A landscape with many valleys, sampled at points; each row gives a point and its height.
From any point a ball takes the steepest step (drop divided by distance) to one of its 2 nearest points. It stops when none of these is lower. Distance is the straight distance between rows; heights are no part of it.
Kala: [119, 126, 129, 107, 129, 130, 134, 90, 104, 112, 145, 108, 109, 145, 105, 136, 117, 67, 127, 126, 117, 115, 111, 101, 141, 109, 107, 151, 124, 103, 92, 123, 113, 109, 150, 158]  height 6.24
Rud: [99, 138, 136, 127, 161, 113, 93, 114, 106, 158, 148, 129, 117, 127, 136, 133, 101, 128, 150, 106, 153, 166, 107, 128, 153, 104, 72, 151, 118, 154, 146, 135, 80, 125, 159, 121]  height 5.61
kom: [149, 123, 145, 115, 101, 152, 156, 103, 113, 118, 98, 126, 108, 151, 126, 151, 126, 107, 117, 120, 111, 107, 136, 122, 118, 150, 166, 107, 111, 157, 136, 137, 147, 129, 114, 142]  height 3.55
ruref: [129, 128, 84, 125, 153, 134, 107, 151, 126, 145, 112, 161, 146, 105, 123, 74, 143, 171, 130, 130, 116, 149, 126, 153, 112, 108, 95, 108, 110, 126, 133, 115, 130, 133, 126, 85]  height 3.37
Rutod: [150, 140, 118, 130, 137, 118, 160, 157, 125, 122, 103, 129, 155, 129, 140, 142, 106, 161, 104, 105, 116, 136, 156, 150, 111, 110, 155, 101, 95, 156, 125, 128, 164, 134, 114, 97]  height 4.72
nuf: [114, 120, 163, 121, 123, 135, 145, 107, 105, 141, 141, 88, 139, 146, 149, 157, 115, 92, 111, 99, 106, 108, 110, 103, 154, 122, 118, 144, 138, 134, 110, 129, 89, 128, 151, 144]  height 4.38
nafip: [156, 142, 118, 152, 91, 134, 142, 176, 136, 122, 120, 120, 156, 144, 133, 135, 119, 138, 73, 97, 118, 112, 131, 152, 136, 125, 154, 137, 106, 162, 142, 126, 136, 135, 109, 128]  height 2.61
noki: [122, 145, 113, 110, 170, 122, 82, 150, 124, 143, 112, 153, 132, 133, 144, 99, 140, 158, 134, 124, 124, 162, 108, 156, 117, 115, 86, 135, 122, 153, 150, 121, 131, 136, 154, 99]  height 3.05
fuzo: [103, 106, 124, 115, 163, 139, 107, 134, 97, 144, 131, 158, 89, 131, 110, 165, 139, 111, 126, 152, 129, 138, 127, 118, 139, 178, 127, 174, 127, 101, 161, 186, 116, 142, 120, 122]  height 3.48
tubu: [129, 111, 107, 121, 126, 151, 122, 129, 158, 142, 117, 165, 112, 127, 107, 121, 162, 147, 120, 131, 132, 118, 131, 141, 146, 150, 137, 131, 130, 100, 173, 134, 137, 131, 104, 145]  height 2.14
Tuku: [126, 144, 135, 125, 137, 102, 137, 144, 151, 127, 146, 158, 134, 120, 132, 100, 151, 150, 122, 175, 135, 109, 138, 129, 81, 121, 142, 89, 157, 113, 107, 122, 173, 93, 118, 123]  height 5.44
novof: [104, 137, 114, 164, 143, 116, 148, 121, 139, 134, 128, 164, 149, 100, 102, 82, 124, 135, 146, 148, 134, 125, 152, 119, 87, 109, 127, 100, 136, 86, 88, 94, 160, 101, 134, 110]  height 5.26
mim: [145, 109, 118, 160, 107, 120, 120, 118, 177, 123, 133, 136, 138, 134, 137, 91, 140, 95, 126, 170, 130, 110, 107, 133, 109, 138, 119, 140, 166, 116, 120, 90, 127, 131, 129, 147]  height 3.53
tanov: [171, 97, 128, 81, 144, 123, 130, 109, 120, 99, 118, 141, 127, 128, 129, 143, 130, 119, 140, 159, 100, 138, 95, 101, 122, 139, 129, 133, 158, 97, 99, 170, 172, 104, 152, 142]  height 2.84
Bagiz: [104, 129, 138, 121, 147, 139, 144, 112, 118, 112, 136, 147, 123, 111, 123, 141, 135, 148, 142, 148, 146, 128, 137, 122, 117, 148, 168, 93, 127, 103, 114, 145, 166, 105, 116, 132]  height 2.12
sazet: [131, 112, 134, 142, 124, 121, 144, 109, 145, 127, 120, 101, 148, 156, 171, 144, 111, 96, 120, 118, 95, 124, 114, 109, 134, 137, 117, 146, 151, 144, 102, 108, 91, 135, 164, 138]  height 4.64
bupom: [116, 125, 125, 154, 141, 106, 130, 121, 135, 133, 111, 124, 158, 150, 173, 120, 101, 113, 127, 126, 126, 139, 118, 133, 105, 113, 82, 122, 119, 157, 104, 95, 131, 136, 157, 114]  height 2.94
gebom: [146, 124, 98, 127, 113, 100, 146, 157, 183, 138, 125, 132, 145, 128, 151, 100, 142, 122, 133, 140, 123, 121, 121, 169, 82, 110, 124, 118, 129, 138, 121, 100, 118, 137, 97, 117]  height 1.44
fune: [132, 137, 130, 151, 101, 126, 137, 139, 159, 143, 122, 123, 145, 160, 140, 103, 141, 87, 111, 127, 111, 104, 108, 137, 107, 118, 119, 133, 141, 141, 111, 97, 116, 125, 136, 144]  height 3.27
datut: [150, 114, 119, 143, 128, 118, 158, 112, 167, 122, 115, 113, 146, 124, 159, 147, 112, 98, 120, 143, 106, 124, 148, 144, 113, 143, 155, 125, 169, 119, 110, 94, 117, 122, 120, 143]  height 5.84
nomu: [115, 126, 162, 122, 176, 109, 114, 90, 110, 142, 125, 127, 145, 122, 178, 155, 97, 144, 147, 141, 122, 154, 133, 128, 142, 121, 101, 116, 149, 149, 119, 124, 138, 103, 160, 121]  height 2.18
kidut: [138, 124, 73, 112, 134, 148, 113, 135, 90, 133, 122, 144, 93, 107, 112, 139, 134, 160, 121, 128, 128, 160, 152, 128, 155, 133, 156, 127, 95, 127, 161, 129, 124, 117, 140, 111]  height 3.92
garap: [117, 144, 168, 132, 79, 138, 122, 131, 85, 115, 139, 101, 107, 149, 129, 147, 144, 105, 128, 122, 132, 121, 121, 89, 146, 146, 164, 149, 115, 157, 128, 150, 102, 150, 117, 174]  height 2.74
pagal: [113, 125, 117, 148, 131, 129, 122, 135, 101, 120, 133, 87, 154, 121, 160, 149, 91, 118, 106, 93, 147, 137, 121, 134, 133, 93, 99, 148, 94, 146, 104, 112, 97, 159, 111, 100]  height 3.62
zom: [111, 87, 115, 109, 159, 131, 97, 114, 131, 131, 140, 142, 106, 125, 127, 172, 162, 118, 137, 154, 135, 136, 138, 103, 149, 165, 125, 174, 148, 80, 147, 158, 115, 134, 120, 147]  height 3.20
Pezi: [95, 140, 146, 139, 175, 113, 130, 122, 107, 131, 129, 109, 171, 88, 151, 138, 123, 166, 158, 137, 146, 133, 150, 114, 130, 109, 118, 97, 128, 118, 93, 129, 145, 127, 144, 102]  height 3.19
lam: [159, 113, 102, 153, 91, 129, 151, 137, 151, 100, 121, 107, 137, 100, 101, 114, 81, 131, 156, 85, 124, 126, 153, 169, 133, 101, 136, 149, 96, 124, 116, 96, 95, 164, 94, 88]  height 4.33
Fis: [149, 125, 107, 132, 109, 102, 153, 163, 177, 131, 126, 136, 155, 112, 120, 76, 124, 158, 140, 125, 127, 113, 132, 175, 90, 99, 115, 111, 119, 140, 116, 111, 123, 141, 88, 82]  height 1.83
lotuz: [160, 125, 86, 132, 89, 137, 124, 159, 142, 91, 134, 89, 138, 113, 118, 134, 111, 145, 137, 101, 138, 122, 152, 158, 148, 94, 161, 149, 95, 136, 129, 108, 109, 149, 98, 104]  height 4.24
buf: [121, 129, 79, 115, 169, 146, 116, 148, 113, 151, 118, 160, 120, 112, 123, 114, 148, 157, 133, 138, 98, 166, 141, 146, 133, 134, 134, 127, 103, 114, 148, 133, 119, 126, 137, 100]  height 3.66
fusog: [131, 110, 153, 138, 137, 124, 121, 99, 158, 107, 162, 103, 135, 118, 135, 149, 126, 103, 112, 172, 143, 116, 121, 125, 141, 154, 151, 133, 157, 114, 114, 128, 142, 121, 124, 157]  height 1.24
vutap: [101, 145, 135, 135, 128, 107, 117, 142, 148, 89, 145, 97, 123, 145, 130, 146, 148, 124, 147, 134, 171, 149, 128, 121, 135, 153, 152, 130, 87, 146, 119, 148, 113, 158, 121, 150]  height 6.84
vor: [141, 138, 102, 124, 57, 160, 104, 142, 78, 122, 134, 129, 108, 134, 122, 138, 143, 129, 126, 119, 121, 122, 128, 95, 159, 133, 154, 158, 126, 143, 156, 127, 134, 104, 152, 151]  height 4.39
votef: [119, 139, 132, 135, 121, 123, 139, 138, 120, 87, 131, 96, 125, 115, 121, 143, 142, 133, 136, 123, 162, 136, 147, 132, 117, 151, 174, 108, 89, 151, 120, 149, 128, 170, 91, 131]  height 6.95
busu: [103, 135, 187, 131, 92, 123, 110, 127, 126, 127, 142, 93, 125, 156, 135, 161, 141, 100, 133, 135, 127, 118, 121, 82, 145, 159, 155, 151, 139, 129, 116, 159, 95, 158, 93, 187]  height 2.30
detol: [156, 130, 134, 135, 93, 90, 148, 142, 203, 137, 123, 136, 141, 119, 120, 122, 125, 107, 138, 159, 115, 125, 157, 176, 85, 128, 154, 121, 171, 114, 133, 103, 107, 121, 97, 142]  height 1.39
Veg: [135, 137, 162, 119, 114, 171, 117, 140, 104, 148, 104, 128, 107, 158, 143, 137, 164, 131, 138, 107, 121, 113, 94, 113, 143, 157, 126, 163, 146, 153, 175, 146, 127, 152, 143, 142]  height 4.89
Fese: [124, 136, 140, 131, 149, 126, 115, 143, 93, 130, 140, 89, 147, 92, 124, 140, 124, 160, 117, 113, 159, 132, 144, 130, 145, 95, 117, 112, 90, 151, 140, 139, 154, 149, 129, 90]  height 3.95
Tuva: [108, 156, 162, 121, 181, 109, 100, 125, 103, 145, 121, 145, 117, 133, 132, 132, 121, 159, 138, 125, 144, 148, 125, 134, 134, 132, 92, 127, 127, 160, 163, 150, 159, 124, 165, 120]  height 2.19
Teguv: [133, 109, 155, 141, 126, 122, 123, 84, 140, 123, 141, 112, 133, 146, 164, 138, 98, 105, 154, 138, 121, 136, 105, 96, 153, 131, 88, 146, 155, 151, 118, 119, 83, 114, 174, 128]  height 4.84
nel: [137, 140, 142, 115, 108, 138, 127, 136, 146, 131, 135, 133, 124, 168, 119, 92, 156, 101, 106, 136, 104, 90, 103, 118, 118, 120, 113, 122, 134, 128, 126, 125, 147, 112, 142, 147]  height 2.98
rog: [119, 129, 137, 137, 144, 122, 139, 112, 155, 99, 151, 118, 137, 106, 126, 139, 130, 118, 135, 164, 143, 129, 145, 139, 115, 145, 169, 106, 155, 101, 103, 114, 150, 111, 116, 146]  height 1.70
baga: [101, 139, 121, 137, 146, 129, 155, 95, 117, 127, 132, 134, 135, 92, 98, 122, 108, 121, 131, 132, 153, 122, 160, 123, 123, 99, 143, 101, 124, 85, 90, 94, 149, 95, 114, 117]  height 5.14
sel: [118, 162, 140, 131, 137, 114, 116, 145, 119, 125, 134, 162, 101, 160, 123, 94, 160, 136, 98, 145, 134, 117, 122, 113, 108, 134, 91, 109, 117, 143, 154, 149, 179, 122, 147, 125]  height 5.62
sus: [131, 127, 82, 118, 102, 149, 109, 132, 94, 127, 135, 127, 89, 121, 112, 150, 147, 129, 111, 126, 135, 138, 144, 108, 159, 121, 154, 149, 104, 118, 157, 126, 111, 122, 130, 144]  height 4.14
Tafi: [141, 125, 113, 165, 86, 107, 142, 148, 191, 124, 115, 136, 143, 127, 123, 100, 124, 82, 144, 139, 130, 136, 140, 166, 66, 125, 131, 132, 145, 125, 117, 84, 103, 139, 104, 132]  height 0.91
budiz: [116, 146, 86, 165, 102, 128, 120, 143, 151, 115, 135, 121, 132, 119, 92, 98, 146, 110, 133, 120, 142, 137, 134, 139, 127, 107, 145, 148, 95, 110, 123, 89, 107, 143, 116, 153]  height 6.61
zubo: [111, 139, 123, 142, 155, 141, 141, 136, 120, 132, 109, 122, 167, 91, 127, 119, 131, 183, 172, 110, 127, 121, 145, 128, 122, 92, 146, 81, 134, 114, 86, 127, 141, 111, 124, 102]  height 2.78
fezu: [119, 163, 114, 114, 140, 99, 103, 148, 129, 146, 136, 157, 111, 145, 146, 84, 165, 138, 94, 145, 117, 113, 116, 122, 104, 112, 62, 106, 127, 141, 138, 121, 145, 111, 133, 115]  height 5.73
Ded: [161, 150, 125, 146, 87, 140, 125, 163, 114, 131, 118, 124, 136, 158, 136, 115, 134, 142, 80, 111, 124, 106, 127, 133, 141, 101, 118, 127, 120, 169, 157, 112, 154, 108, 136, 117]  height 2.95
Foti: [144, 138, 138, 137, 109, 121, 172, 137, 123, 121, 107, 134, 129, 110, 117, 131, 106, 169, 125, 108, 137, 129, 168, 141, 125, 120, 182, 86, 100, 150, 128, 124, 162, 120, 107, 106]  height 4.85
lazeg: [136, 161, 149, 154, 132, 111, 132, 157, 118, 135, 118, 123, 158, 162, 152, 124, 126, 133, 74, 114, 120, 104, 132, 129, 130, 102, 89, 119, 116, 157, 149, 126, 165, 138, 144, 114]  height 3.26
moret: [124, 113, 142, 95, 150, 133, 126, 91, 111, 113, 137, 141, 105, 124, 134, 163, 128, 121, 141, 157, 129, 135, 110, 112, 131, 155, 136, 125, 143, 110, 113, 162, 163, 107, 139, 141]  height 2.51
padi: [135, 151, 140, 151, 116, 109, 146, 151, 130, 150, 113, 122, 156, 167, 150, 110, 123, 99, 78, 107, 97, 98, 127, 119, 106, 104, 89, 125, 132, 155, 114, 105, 135, 130, 154, 121]  height 3.54
gal: [146, 123, 181, 103, 96, 146, 120, 123, 109, 98, 112, 139, 121, 178, 122, 91, 156, 109, 129, 128, 103, 82, 83, 101, 92, 163, 127, 132, 139, 131, 144, 170, 137, 143, 140, 130]  height 5.23
bof: [118, 153, 139, 127, 137, 108, 140, 134, 138, 125, 137, 162, 126, 144, 110, 106, 147, 124, 108, 163, 135, 113, 141, 117, 103, 120, 124, 103, 119, 115, 124, 128, 194, 110, 136, 131]  height 5.52
Doko: [131, 116, 93, 119, 135, 145, 142, 126, 137, 126, 120, 97, 138, 83, 127, 128, 135, 150, 165, 112, 147, 141, 140, 153, 144, 112, 129, 120, 109, 117, 117, 115, 103, 158, 97, 104]  height 4.96
mezi: [148, 132, 96, 143, 121, 104, 178, 140, 178, 119, 104, 136, 151, 112, 120, 142, 89, 111, 114, 87, 104, 149, 164, 175, 90, 123, 153, 131, 144, 116, 112, 108, 99, 146, 105, 121]  height 5.65
mukap: [97, 126, 127, 104, 188, 132, 104, 118, 108, 140, 137, 143, 116, 100, 145, 150, 135, 169, 160, 149, 139, 165, 125, 117, 134, 158, 137, 126, 149, 117, 130, 153, 125, 123, 153, 112]  height 1.16
Nevu: [112, 145, 131, 110, 140, 113, 134, 94, 94, 125, 148, 111, 99, 143, 137, 146, 114, 96, 129, 120, 131, 133, 129, 103, 152, 94, 105, 132, 105, 133, 110, 120, 116, 114, 162, 146]  height 6.12
Mak: [128, 146, 135, 160, 114, 122, 154, 142, 139, 107, 116, 111, 139, 132, 111, 149, 122, 115, 99, 117, 141, 127, 156, 139, 112, 154, 175, 110, 98, 152, 128, 141, 146, 146, 97, 141]  height 7.02
sevo: [115, 143, 121, 119, 160, 137, 98, 141, 118, 144, 131, 142, 109, 145, 133, 127, 146, 141, 125, 123, 133, 149, 101, 135, 143, 135, 103, 150, 116, 153, 167, 145, 126, 127, 167, 127]  height 2.65
moda: [130, 124, 152, 118, 138, 135, 149, 116, 110, 144, 115, 103, 133, 155, 158, 168, 111, 111, 98, 103, 97, 116, 124, 117, 139, 146, 131, 116, 127, 159, 137, 148, 125, 134, 154, 138]  height 4.08
bave: [96, 125, 144, 125, 150, 139, 112, 115, 100, 126, 157, 144, 110, 112, 95, 132, 140, 127, 99, 144, 159, 122, 118, 121, 134, 156, 125, 123, 114, 113, 148, 168, 158, 126, 123, 131]  height 3.86
dovus: [117, 129, 134, 124, 154, 123, 124, 103, 130, 139, 123, 127, 142, 138, 165, 129, 123, 121, 134, 139, 122, 141, 116, 137, 133, 116, 107, 116, 131, 141, 124, 108, 141, 116, 155, 125]  height 2.59
Viki: [118, 142, 112, 144, 105, 145, 119, 122, 146, 132, 133, 127, 125, 133, 97, 121, 144, 96, 117, 127, 135, 113, 121, 127, 150, 116, 143, 148, 116, 109, 128, 104, 123, 120, 113, 170]  height 6.52
bugop: [110, 139, 162, 131, 126, 135, 124, 119, 113, 120, 143, 124, 117, 151, 114, 134, 140, 110, 104, 134, 147, 110, 113, 116, 139, 147, 129, 128, 109, 143, 137, 153, 157, 123, 139, 151]  height 4.06
teb: [108, 122, 139, 125, 168, 131, 108, 125, 95, 123, 134, 173, 107, 138, 103, 141, 132, 122, 112, 152, 125, 138, 107, 124, 125, 185, 112, 151, 133, 111, 152, 196, 158, 125, 138, 109]  height 3.67
Mubu: [126, 105, 112, 165, 105, 127, 165, 129, 162, 116, 113, 100, 148, 97, 105, 127, 96, 113, 153, 98, 146, 132, 152, 165, 117, 130, 132, 124, 123, 109, 110, 92, 90, 163, 83, 110]  height 4.11
lumo: [154, 127, 106, 136, 111, 129, 148, 116, 136, 152, 95, 145, 126, 115, 130, 103, 91, 147, 119, 109, 122, 131, 139, 157, 135, 88, 130, 108, 107, 141, 133, 76, 130, 117, 115, 106]  height 5.45
rab: [149, 140, 111, 131, 77, 165, 90, 143, 79, 129, 127, 139, 107, 140, 116, 123, 130, 150, 100, 114, 128, 117, 123, 113, 155, 136, 127, 147, 145, 149, 180, 138, 148, 96, 160, 121]  height 4.55
rusob: [130, 127, 191, 107, 117, 157, 120, 125, 103, 127, 130, 127, 115, 170, 124, 121, 139, 117, 153, 110, 111, 103, 84, 101, 132, 169, 113, 156, 145, 144, 157, 170, 124, 133, 161, 131]  height 5.08
Libo: [145, 124, 134, 127, 95, 98, 154, 156, 202, 131, 111, 135, 130, 132, 109, 119, 139, 146, 150, 142, 124, 122, 154, 168, 110, 137, 170, 118, 138, 118, 159, 122, 125, 145, 83, 153]  height 1.82
falu: [160, 129, 123, 141, 96, 105, 159, 176, 174, 126, 115, 135, 140, 136, 118, 116, 119, 150, 107, 109, 117, 118, 139, 181, 119, 124, 159, 121, 111, 143, 151, 126, 122, 149, 88, 122]  height 2.25
dul: [139, 88, 108, 134, 163, 129, 99, 102, 141, 123, 141, 151, 122, 106, 148, 138, 155, 138, 138, 176, 121, 142, 132, 113, 142, 158, 125, 172, 160, 83, 146, 126, 121, 131, 134, 129]  height 2.88
pok: [114, 127, 92, 130, 157, 153, 128, 140, 115, 146, 111, 150, 147, 84, 114, 109, 147, 186, 175, 121, 108, 142, 139, 129, 126, 116, 147, 93, 131, 100, 90, 151, 112, 113, 135, 104]  height 2.38
Nubob: [159, 111, 153, 79, 113, 141, 150, 110, 128, 119, 110, 136, 112, 157, 124, 130, 131, 110, 130, 137, 98, 104, 114, 117, 104, 140, 141, 103, 138, 127, 117, 146, 166, 116, 130, 135]  height 3.28
Firef: [131, 113, 104, 129, 118, 134, 169, 117, 141, 133, 105, 114, 140, 71, 111, 113, 118, 173, 191, 103, 129, 132, 148, 156, 146, 106, 144, 106, 141, 103, 99, 115, 91, 140, 97, 104]  height 5.17
gesu: [154, 120, 162, 93, 90, 139, 121, 154, 153, 122, 131, 118, 141, 173, 110, 95, 159, 99, 131, 140, 88, 79, 96, 105, 104, 138, 137, 141, 150, 107, 119, 126, 133, 122, 125, 161]  height 3.25
geten: [100, 136, 97, 130, 154, 132, 92, 117, 80, 143, 138, 120, 115, 100, 126, 127, 119, 135, 128, 113, 137, 161, 126, 129, 144, 98, 96, 142, 96, 137, 142, 118, 99, 134, 155, 115]  height 5.78
tanun: [155, 120, 111, 107, 123, 170, 104, 125, 91, 143, 97, 177, 79, 141, 96, 130, 131, 143, 106, 127, 113, 126, 127, 126, 144, 162, 126, 157, 130, 125, 181, 158, 138, 122, 125, 112]  height 4.78
Keki: [135, 143, 112, 144, 119, 159, 88, 134, 58, 132, 121, 155, 86, 136, 104, 124, 128, 144, 105, 126, 133, 125, 122, 122, 128, 157, 121, 157, 140, 153, 192, 159, 145, 116, 151, 111]  height 4.67
Bama: [162, 123, 127, 105, 86, 127, 138, 140, 166, 147, 111, 168, 92, 145, 114, 98, 150, 148, 110, 129, 121, 96, 126, 143, 133, 136, 130, 118, 131, 120, 164, 131, 133, 127, 89, 145]  height 2.48
zepot: [128, 100, 115, 169, 124, 138, 131, 110, 158, 127, 127, 134, 143, 105, 133, 90, 115, 132, 131, 156, 143, 123, 114, 145, 99, 145, 109, 110, 157, 119, 117, 84, 147, 127, 118, 118]  height 3.73
Gan: [97, 120, 139, 105, 157, 142, 125, 117, 105, 133, 128, 119, 104, 90, 138, 150, 148, 156, 154, 138, 171, 151, 128, 120, 124, 165, 153, 107, 130, 131, 139, 157, 127, 158, 112, 114]  height 1.86
pobur: [109, 140, 153, 143, 129, 130, 123, 137, 101, 134, 147, 96, 128, 125, 132, 151, 129, 131, 97, 113, 160, 127, 121, 133, 147, 121, 131, 124, 102, 159, 146, 141, 136, 135, 126, 129]  height 4.12
Mov: [111, 138, 138, 137, 168, 115, 120, 132, 106, 124, 131, 91, 167, 88, 125, 129, 120, 150, 151, 115, 143, 131, 150, 117, 135, 87, 95, 116, 92, 136, 93, 135, 151, 161, 130, 78]  height 3.60
digim: [136, 119, 143, 119, 103, 173, 128, 126, 109, 154, 112, 119, 113, 137, 131, 155, 145, 125, 112, 106, 127, 100, 116, 120, 164, 138, 139, 146, 132, 134, 170, 131, 126, 133, 107, 148]  height 4.68
tane: [135, 120, 100, 120, 123, 130, 164, 110, 147, 143, 101, 150, 129, 98, 131, 104, 110, 167, 173, 116, 120, 142, 139, 152, 130, 102, 149, 102, 128, 108, 117, 89, 111, 121, 104, 111]  height 5.31
zurad: [125, 130, 118, 150, 130, 104, 132, 138, 147, 142, 136, 161, 151, 98, 133, 74, 133, 168, 137, 165, 134, 110, 130, 128, 75, 112, 110, 88, 166, 107, 100, 97, 147, 98, 114, 100]  height 5.35
foger: [104, 146, 111, 147, 130, 106, 113, 136, 170, 99, 147, 102, 134, 141, 124, 120, 147, 101, 150, 138, 153, 146, 127, 133, 135, 133, 137, 148, 108, 121, 105, 107, 103, 144, 130, 158]  height 6.73
nafu: [125, 135, 120, 127, 149, 108, 163, 133, 140, 119, 120, 110, 145, 149, 162, 165, 114, 116, 102, 113, 111, 145, 143, 134, 113, 142, 150, 112, 121, 149, 107, 132, 134, 133, 141, 135]  height 4.35
Neso: [133, 137, 112, 126, 162, 106, 154, 155, 147, 114, 115, 123, 166, 129, 170, 151, 112, 151, 127, 116, 108, 146, 145, 151, 97, 115, 148, 104, 121, 144, 91, 122, 143, 139, 124, 102]  height 4.56
lon: [129, 130, 143, 124, 119, 138, 156, 108, 85, 124, 113, 108, 108, 131, 145, 175, 111, 113, 91, 109, 131, 126, 148, 115, 130, 150, 155, 106, 108, 165, 136, 148, 125, 148, 114, 133]  height 3.79
gav: [141, 112, 169, 108, 146, 119, 108, 112, 121, 121, 152, 143, 129, 166, 117, 105, 111, 115, 148, 116, 98, 114, 93, 99, 140, 122, 67, 147, 148, 119, 134, 164, 128, 95, 193, 131]  height 5.19
nurov: [152, 101, 179, 122, 120, 131, 116, 104, 141, 112, 166, 121, 145, 155, 127, 123, 107, 120, 160, 133, 106, 117, 95, 86, 157, 129, 86, 154, 156, 131, 138, 147, 98, 90, 185, 126]  height 5.04
mizon: [127, 121, 137, 104, 114, 137, 115, 125, 119, 106, 147, 121, 128, 155, 87, 122, 137, 84, 135, 124, 97, 114, 93, 89, 149, 129, 119, 168, 125, 89, 96, 153, 120, 117, 153, 168]  height 6.34
Revo: [174, 110, 137, 68, 124, 116, 131, 125, 138, 118, 131, 145, 115, 142, 134, 118, 138, 121, 127, 171, 97, 112, 102, 108, 95, 134, 124, 118, 162, 116, 99, 149, 169, 101, 138, 133]  height 3.07
nuki: [97, 125, 140, 163, 142, 114, 118, 122, 114, 126, 134, 104, 145, 131, 148, 134, 92, 115, 134, 105, 164, 146, 111, 120, 128, 103, 70, 137, 96, 154, 109, 108, 112, 149, 144, 105]  height 3.30
Damo: [123, 93, 121, 166, 113, 138, 160, 113, 153, 147, 107, 120, 141, 94, 111, 104, 83, 131, 150, 114, 146, 129, 133, 156, 115, 139, 121, 104, 141, 114, 114, 81, 125, 136, 99, 107]  height 3.91
Zubid: [118, 119, 110, 102, 137, 137, 120, 125, 106, 139, 132, 93, 108, 105, 148, 151, 138, 128, 135, 114, 161, 147, 139, 135, 153, 108, 133, 124, 118, 119, 133, 116, 89, 161, 97, 125]  height 4.70
kes: [123, 142, 129, 128, 128, 130, 167, 120, 119, 123, 129, 111, 120, 97, 102, 135, 110, 142, 128, 115, 148, 131, 174, 142, 136, 108, 174, 85, 113, 116, 106, 109, 137, 110, 100, 122]  height 5.00
fal: [123, 145, 116, 124, 95, 147, 107, 125, 109, 125, 147, 123, 116, 136, 76, 123, 143, 83, 114, 132, 106, 115, 120, 97, 154, 119, 139, 173, 117, 89, 109, 134, 117, 115, 115, 184]  height 6.43
lozig: [148, 114, 90, 155, 124, 114, 160, 119, 161, 126, 105, 127, 159, 120, 152, 150, 90, 99, 103, 105, 105, 143, 146, 140, 87, 146, 133, 130, 167, 125, 97, 97, 100, 146, 123, 136]  height 5.75
puzi: [137, 128, 102, 127, 103, 137, 117, 161, 99, 101, 146, 80, 139, 116, 151, 156, 112, 126, 104, 102, 150, 133, 138, 137, 147, 93, 148, 151, 102, 139, 118, 116, 96, 155, 95, 110]  height 3.96
nirit: [134, 91, 106, 136, 135, 136, 118, 125, 176, 133, 129, 147, 133, 114, 135, 121, 170, 144, 141, 159, 137, 126, 132, 137, 133, 150, 133, 136, 165, 93, 161, 117, 138, 132, 111, 142]  height 2.50
gur: [123, 112, 121, 101, 130, 153, 123, 115, 111, 153, 115, 117, 101, 113, 134, 168, 148, 136, 130, 112, 162, 131, 140, 125, 156, 133, 148, 135, 124, 124, 167, 134, 115, 153, 91, 141]  height 4.45
Diton: [126, 119, 155, 109, 170, 110, 99, 108, 114, 141, 156, 160, 114, 145, 110, 142, 99, 119, 145, 128, 108, 146, 112, 106, 149, 138, 67, 151, 151, 129, 145, 185, 123, 88, 179, 123]  height 5.33
Suz: [155, 124, 104, 144, 110, 109, 171, 136, 162, 139, 96, 141, 140, 120, 136, 116, 81, 123, 124, 100, 112, 137, 148, 175, 102, 106, 135, 117, 119, 138, 105, 85, 108, 133, 103, 103]  height 5.56
Kesiz: [99, 154, 179, 122, 83, 126, 112, 134, 94, 126, 177, 122, 96, 146, 113, 134, 139, 106, 137, 128, 140, 136, 112, 80, 162, 133, 132, 157, 118, 142, 126, 166, 95, 135, 132, 174]  height 3.14
dad: [157, 112, 128, 111, 96, 135, 118, 131, 168, 124, 119, 130, 133, 154, 97, 103, 149, 73, 141, 143, 93, 97, 116, 109, 108, 118, 134, 154, 159, 84, 112, 114, 127, 118, 119, 170]  height 3.47
Vuso: [113, 147, 115, 112, 133, 109, 112, 124, 77, 122, 159, 101, 88, 130, 140, 148, 123, 121, 118, 120, 156, 159, 136, 109, 156, 88, 114, 133, 91, 144, 127, 128, 101, 128, 154, 137]  height 5.97
gede: [106, 120, 143, 130, 168, 111, 87, 96, 130, 148, 158, 147, 119, 125, 129, 138, 100, 132, 147, 143, 145, 164, 110, 115, 152, 137, 77, 153, 153, 137, 150, 153, 97, 101, 169, 120]  height 5.46
bokor: [101, 127, 163, 128, 122, 115, 106, 116, 146, 120, 166, 93, 121, 135, 127, 153, 134, 92, 119, 157, 167, 124, 123, 110, 148, 148, 145, 127, 144, 114, 114, 144, 110, 145, 105, 173]  height 1.78
tup: [152, 135, 125, 106, 99, 143, 126, 134, 147, 139, 126, 165, 103, 154, 96, 85, 143, 123, 83, 131, 109, 93, 109, 130, 133, 119, 105, 113, 138, 112, 145, 132, 145, 104, 111, 132]  height 2.72
vud: [99, 140, 163, 111, 194, 120, 94, 113, 98, 148, 117, 150, 140, 120, 151, 149, 115, 175, 159, 137, 131, 156, 131, 130, 128, 136, 115, 110, 151, 141, 134, 138, 149, 105, 161, 122]  height 1.75
bosib: [112, 113, 98, 122, 170, 143, 119, 123, 128, 125, 132, 133, 137, 84, 149, 125, 154, 179, 177, 145, 123, 159, 128, 127, 133, 143, 147, 117, 151, 93, 106, 125, 114, 126, 141, 115]  height 1.84

For each start below, name the point where the ball stops.
foger -> fusog
lam -> tubu
pobur -> mukap
lazeg -> Tafi
lozig -> gur
bugop -> tubu
Keki -> vud
tanun -> vud
Diton -> fusog
zurad -> fusog
nafu -> fusog
lotuz -> vud
